Points, in no order, along strands that fork and pass close to each other.
Points whose rows are less than 50.1 apart are linked; no others are. Some points are linked to none.
q_500: [ -3 -14  -8 -14   7  10 -24  12  15   6 -22   6 -24  -4  15  -5  -2  42
   3   0 -32 -23 -15  40  -2  22  12   2  22]
q_653: [  0   4   2 -38 -11  21   3  -6 -24  -9  15  37  15  15  -5   8  -2 -23
  -8 -24  16 -18 -14  -1 -26   1   3  22 -40]
q_26: [  9   6  13 -29 -16  24  18  -4 -27  -9   9  19  15  19   0   9  -2 -19
 -13 -15  12  -6  -1  -4 -21 -11   1  18 -37]
q_178: [-10   9  -9  39   7 -18 -23   6  13  20   1 -24 -11 -14  -9  13   5   4
  13 -11  39  18  22  13   4 -14  35  -5  -6]
q_549: [-24   7 -27  24   1   8 -14   6  35 -14 -21 -13 -22 -14 -22 -24 -14  42
  27   5 -16  -3 -28  40  -7  44  21  12   2]
q_122: [-10  12  -3  31   2 -18 -19   6   4  15   4 -23 -13   0   0  19   4  13
  14  -6  39  17  11  -1   5 -14  35  -4  -6]
q_940: [ 12   2   8 -23 -13  27  14   3 -15  -3   6  12  13  22   3  -1  -4 -10
 -17  -9   8 -13   7   0 -15 -13  -5  10 -30]
q_680: [ 31 -21  32 -44   5 -16  11  -7  -8   7  -1  -5 -26   2  10  34 -15  34
   0  11  -3  24  -3 -18  25 -17   7 -29   6]
q_61: [-12  -5   5  21  -1 -14  -2  -3 -30   5  24  -4   8  28  11   7  27 -12
  -5  29  -3   8 -17 -59   8 -15  -6   3  -5]
q_297: [ 14 -19  19 -28  10 -21   7 -17 -14  17   6  -9 -17  13  23  26  10  18
  -2  21 -11  18 -13 -41  24 -31  -2 -16   0]
q_464: [ 30   7  -7 -45 -13   3  -2  -8  17 -10 -18  19  16 -27  10  -3 -21  24
 -27 -18 -42   0   7  11  -6  -7  -5 -20  71]
q_340: [ 23 -12  28 -32  -4   3  29 -11 -14  -3  -3  -3   2  23   8  10  -5  10
 -19  15 -13  18   0 -28   8 -27 -11  -9 -14]
q_821: [-21   9 -19  15 -11  14  -1  -2  16 -19   4  14  -5 -15 -46 -37   8 -27
  24   7  -7 -15 -27  21 -19  40 -15  10 -26]
q_497: [  3   6 -14  17 -10   1   1   6  -2   6  -1   1  23  25   5 -15   1  -1
 -10   4  23  -1  -1 -14  -6 -11  10  -1 -32]
q_359: [  1 -16  16 -17  10 -26  -7 -15 -19  20  17 -11 -24  13  26  32  19  12
   3  24  -5   7 -15 -44  24 -28   3 -14   4]
q_954: [-21  16 -13  48   5 -39 -23  -3  -1  16  19 -21  13  -3  -4   9  -8  -2
  14  -7  27  24  -5 -14   9  -1  29   6  -2]
q_843: [-11 -10 -20   0   3  25  -5   7  15  -5 -15  10  -8  -3  -6 -33  11  17
   1   7 -25 -30 -17  21 -13  23  -9  14   0]
q_585: [  5  -1 -17  12  -7   9  -6   9   2   9  -1   8  22  16  -6 -24   1  -6
 -13   2  20 -15   3   0  -9   0   7   0 -33]
q_983: [-21   3  12  34  12 -15  -5   0 -11   6  15 -35 -49  -1  -3  27  24  -1
  22  19  30   6  25 -26  17 -19   6 -13  31]
q_315: [-12  -5 -13  -7  -4  30   7   6  12 -12 -15  16  -4 -13 -11 -26  19   2
   7   1 -24 -29 -18  19 -22  23 -16  21  -4]
q_183: [ -9 -15  13  -2  12 -30 -17 -11 -24  19  26 -11 -22  16  21  29  22   3
   2  25   1  -2 -14 -50  20 -20   8  -7   4]
q_807: [ 14   2  -1 -41  -8  22  10  -8   5  -5 -12  15  12 -23  15  -5  -4   7
 -21 -24 -46 -15   6  19 -20  -1 -19   4  34]
q_910: [-17  -4 -15  51  27 -20 -18   4  26  23 -10 -27  -8 -32 -25  -6   2 -19
  10  -5  29  23  40  40  20   2  27  -6  -1]
q_692: [ -1  26 -18  34 -20 -14  -2   2 -17   0  14  14  44   1  -9 -10  14 -39
   5 -10  29  18  -8 -19 -13   8  -4  -4 -36]
q_764: [ 36 -14  36 -46  -1  -8   8  -1  -6  -2   2  -1 -20   9   0  27 -35  39
  -9   5  -7  16   0  -7  20 -10   7 -31  16]
q_8: [ 18  -1   6 -36  -8  25   7  -1  -5  -4   4   7   4  15  11  -5 -24  12
 -25 -15 -24 -20  11  10 -10  -9 -15  -2   7]
q_487: [ -4   3  17   7  -3 -17  -4   2  -6   9   3 -24 -32  10  14  36  12  22
  17  11  23  17   1 -16  11 -20  23  -8  -1]
q_290: [ 22   4   7 -45 -13  26   9 -11  -5 -10   7  12   9  -8   6   0 -19   6
 -27 -28 -38 -14  11  10 -20  -7 -20   2  27]
q_800: [-34  -5 -20  68  48 -38 -10   3  29  16 -16 -27   6 -27   5  -6  -5 -47
  18  -1  16  23  41  46  46  16   1  16  25]
q_508: [-10  10   4  24  -2 -20 -13   3  -2   9   7 -23 -14  11   9  23   6  18
  15   4  29  18  -3 -17   5 -18  30   0  -6]
q_352: [-19  19 -26  19 -11  25  17   5  44 -31 -27   2   1 -14 -22 -37  -2  17
  31   1 -11  -8 -26  30 -22  37  -7  13  -7]
q_913: [-12  11 -18   6 -10  29  22  14  47 -32 -45   2   7 -13  -8 -30  -3  32
  21   2 -13 -11 -23  33 -25  35   0  14   5]
q_784: [ -8  -4  21   4   3 -16  -2  -2 -13  11   7 -25 -45   3  14  40  22  13
  21  17  18  13   6 -21  18 -22  12 -15  10]
q_862: [ 36   6   8 -48 -13  11   2  -5  -2 -17   7   9   3   0  -5   2 -40  32
 -28 -14 -35  -1   6  -5  -1  -8 -11 -22  56]
q_103: [ 29 -20  31 -42   8 -20   7 -10 -12  16   2  -6 -35 -12  13  41  -1  28
   8  11   2  27  -2 -25  28 -21   1 -33  10]
q_245: [ -1  11 -10  25 -14  -6   6   3  -8   2   4  -4  24  26   9  -7   8  -1
  -3  10  21  12  -7 -30  -2 -14   7   1 -24]
q_735: [-12  -2 -19   9  -7  15  -7   4   9  -9   4  19   1 -10 -40 -35  15 -25
  11   9  -3 -22 -18  14 -19  33 -11   9 -31]
q_173: [ -2   1  -6 -24  -9  22  -5   2 -17  -6  12  38  11   5 -12  -3   9 -25
  -6 -20  15 -27 -12   6 -26   9   1  19 -40]
q_277: [  4  -5 -14  -2  -5  22  -6   9  -2   2   3  17   9   8 -11 -26   8 -10
 -10  -3   6 -31   0  11 -15   6  -4   6 -27]
q_788: [  0  20  -1  13 -24   2   8   3 -31  -9  11  14  30  15   1   8  23 -29
   2  -2  27  17 -16 -31 -15  -7  -1  13 -38]
q_801: [  3   5  17  -8 -17   9  24  -5 -30  -8   5   7  16  22   9  13  20 -17
  -5  12   5  19  -7 -33  -6 -23  -6  12 -30]
q_438: [ 18  -5  -6 -42  -4  -3 -17   2  17   3 -25  19  -8 -21  22   9 -20  36
  -8 -10 -42  -4  -7  37   6   8   7 -19  59]
q_752: [-31   5 -16  75  48 -37 -18   1  19  15   1 -30   8 -20  11   1 -20 -48
  16 -12  19  15  41  30  41  10  -8  15  39]
q_976: [-12  -2  -5 -16  -6  31  24   6  23 -23 -33  14   4 -22   0 -19  19  13
  10   0 -30 -18 -18  25 -25  25 -13  22   7]
q_512: [-14   7 -14  55  17 -18 -18   6  21  20  -3 -30 -10 -23 -13   2   4 -11
  12 -10  38  23  38  22  14 -13  24  -8   9]
q_457: [ 13  -3  23 -20 -13  10  28  -7 -24  -5   0   1  10  23  11  10  10  -8
 -13  11  -3  16  -1 -29  -3 -27  -9   6 -27]
q_688: [-20  14 -27  19 -11  22   9   1  32 -26  -9   4  -4 -14 -33 -41   4  -5
  29   6 -12 -13 -28  23 -20  38 -15  14 -15]
q_153: [-21   0  29  73  47 -44  -7   5 -12  -5  22 -33   7  -7  -4  16 -45 -56
   7 -10  29   8  42   3  27  25 -16  21  29]
q_822: [-25   0 -20  62  36 -29 -13   0  29  22 -12 -29   0 -32 -12  -7  -2 -34
  12  -5  23  28  41  40  34   2  13   1  14]
q_133: [ 17 -16  22 -30   3 -10  19 -14 -12   6  -1  -5  -5  20  20  14   5  14
 -12  23 -13  21  -8 -38  18 -30  -7 -14  -9]
q_554: [ -8  -7   2 -35  -5  25  25  -2  18 -17 -34  18  10 -31   8  -6  15   8
  -2 -11 -40 -16  -8  26 -25  17 -12  19  19]
q_59: [ 33 -10  27 -43  -3   4  12  -4  -5  -8   2   1  -7  21   2   9 -39  31
 -23   1 -17   5   5  -8   9 -14  -5 -21  12]
q_441: [ -7  10  -2  28 -12  -9   6   1 -20  -2  13  -4  21  26  10   1  19  -6
  -2  19  10  16 -15 -47   1 -14  -2   4 -17]
q_151: [ -5  -1 -18   9  -6   7 -10   5   5  -3   5  22  12  -7 -38 -35  13 -34
   2   6  10 -21 -10  13 -16  27  -3   2 -38]
q_679: [  9 -11  -4 -12   3   8 -14  10   6  11  -2   3  -6  25  12  -8 -16  27
 -15  -5   2 -24   2  15  -2  -2  13  -4 -11]
q_757: [ -3  -4 -10 -16  -8  25  -6   6  -7  -2   7  28   4  -1 -16 -16  15 -19
  -2 -11   2 -32  -9  12 -25  13  -8  17 -30]
q_131: [-12 -14   6  14   7 -22 -12  -8 -28  14  28  -5   0  28  17  14  25  -6
  -7  31  -4   0 -18 -59  14 -17  -1  -3   1]
q_207: [ -2  27  -8  25 -23  -8   1   3 -28  -7  15  20  39   4  -5   3  19 -37
   8  -9  30  19 -17 -28 -15   5  -4   3 -38]
q_747: [ 12  -2   3 -26  -8  31   5   3  -8  -1   4  11   6  14   6 -10  -8  -1
 -20 -14 -12 -26   6  11 -15  -7 -13   9 -12]
q_598: [ 33   8  -4 -47 -15   3  -6  -6  10 -14  -6  16   8 -16   6  -1 -32  32
 -24 -18 -36   2   4   5   1  -8  -4 -23  73]
q_412: [-13   5  -5  -9 -11  30  30  11  34 -32 -44   9   8 -18  -4 -19   9  20
  16   2 -22 -13 -18  29 -26  32  -8  21   7]
q_66: [ 15 -16  29 -28   7 -19   4  -9 -13  19   7 -16 -45 -13  20  46  16  18
  16  12   7  19   3 -24  28 -22  -2 -30  12]
q_389: [ 28   0  13 -41  -6  12   3  -3  -2  -8   5   4   0  16   7   2 -41  27
 -26 -11 -28  -9   7   7   0  -8 -10 -14  29]
q_973: [ 37  -9  31 -48  -4  11  23 -10 -13 -15   5   1   0  15 -12   5 -28  19
 -29   3 -23  10  12 -20   2 -17 -13 -17  11]
q_276: [-26  11   6  73  40 -35 -14   1  -4   2  22 -36   0 -13  -8  10 -36 -46
  11  -8  25  12  40   4  28   8  -6  12  37]
q_893: [-30  10  -2  70  40 -39 -20   2   3  10  19 -33  11 -21   5   9 -23 -51
  18 -21  22  16  35  26  33  17  -8  21  31]
q_839: [ -2 -12  24  -8   4 -14   2  -5 -14  16   8 -25 -52  -7  18  44  25  10
  21  18  16  11  12 -23  24 -20  -1 -24  19]
q_731: [ -1  -4   0 -43  -6  24  17  -8  11 -11 -25  20  12 -33  11  -5  10   4
 -11 -18 -44 -15  -1  25 -24  11 -16  13  25]
q_886: [ -2   2 -21  20  -8  -6  -9   3   2   4   4  20  27  -5 -30 -34  14 -41
  -1   2  20  -5  -3   9 -11  23   2  -7 -44]
q_269: [  3  13 -20  27 -13  -7  -6   4  -5   5   7  17  38   0 -15 -22  13 -34
  -1  -4  28   2   0  -4 -10   8   2  -5 -41]
q_935: [  4 -13 -13  -9   4  14 -15   8   8   9  -4   9  -6  18   8 -19  -8  22
 -15  -2  -9 -32  -2  18  -6   5   5   1  -6]
q_829: [ -2 -13 -16  -9   5  19 -15   9  11   5 -11   9  -8   6   2 -27   1  23
  -8   3 -22 -34 -10  21  -8  16  -3   6   1]

A fork is a point with three links. Follow the links from the first point to the second and name the forks in between, in order.
q_935; q_731 => q_976
q_103; q_747 => q_59, q_389, q_8
q_66; q_598 => q_59, q_389
q_839; q_389 => q_59
q_464; q_807 => q_389, q_8
q_290; q_277 => q_8
q_747; q_680 => q_8, q_389, q_59
q_315; q_862 => q_976, q_8, q_389
q_940; q_59 => q_8, q_389

A fork is a point with three links, a tip a point with one. Leave the first point through the second and follow the links. Name the first fork or tip that comes.
q_151; q_735 => q_976
q_173; q_653 => q_8
q_735; q_151 => q_788
q_315; q_843 => q_679
q_178; q_512 => q_153
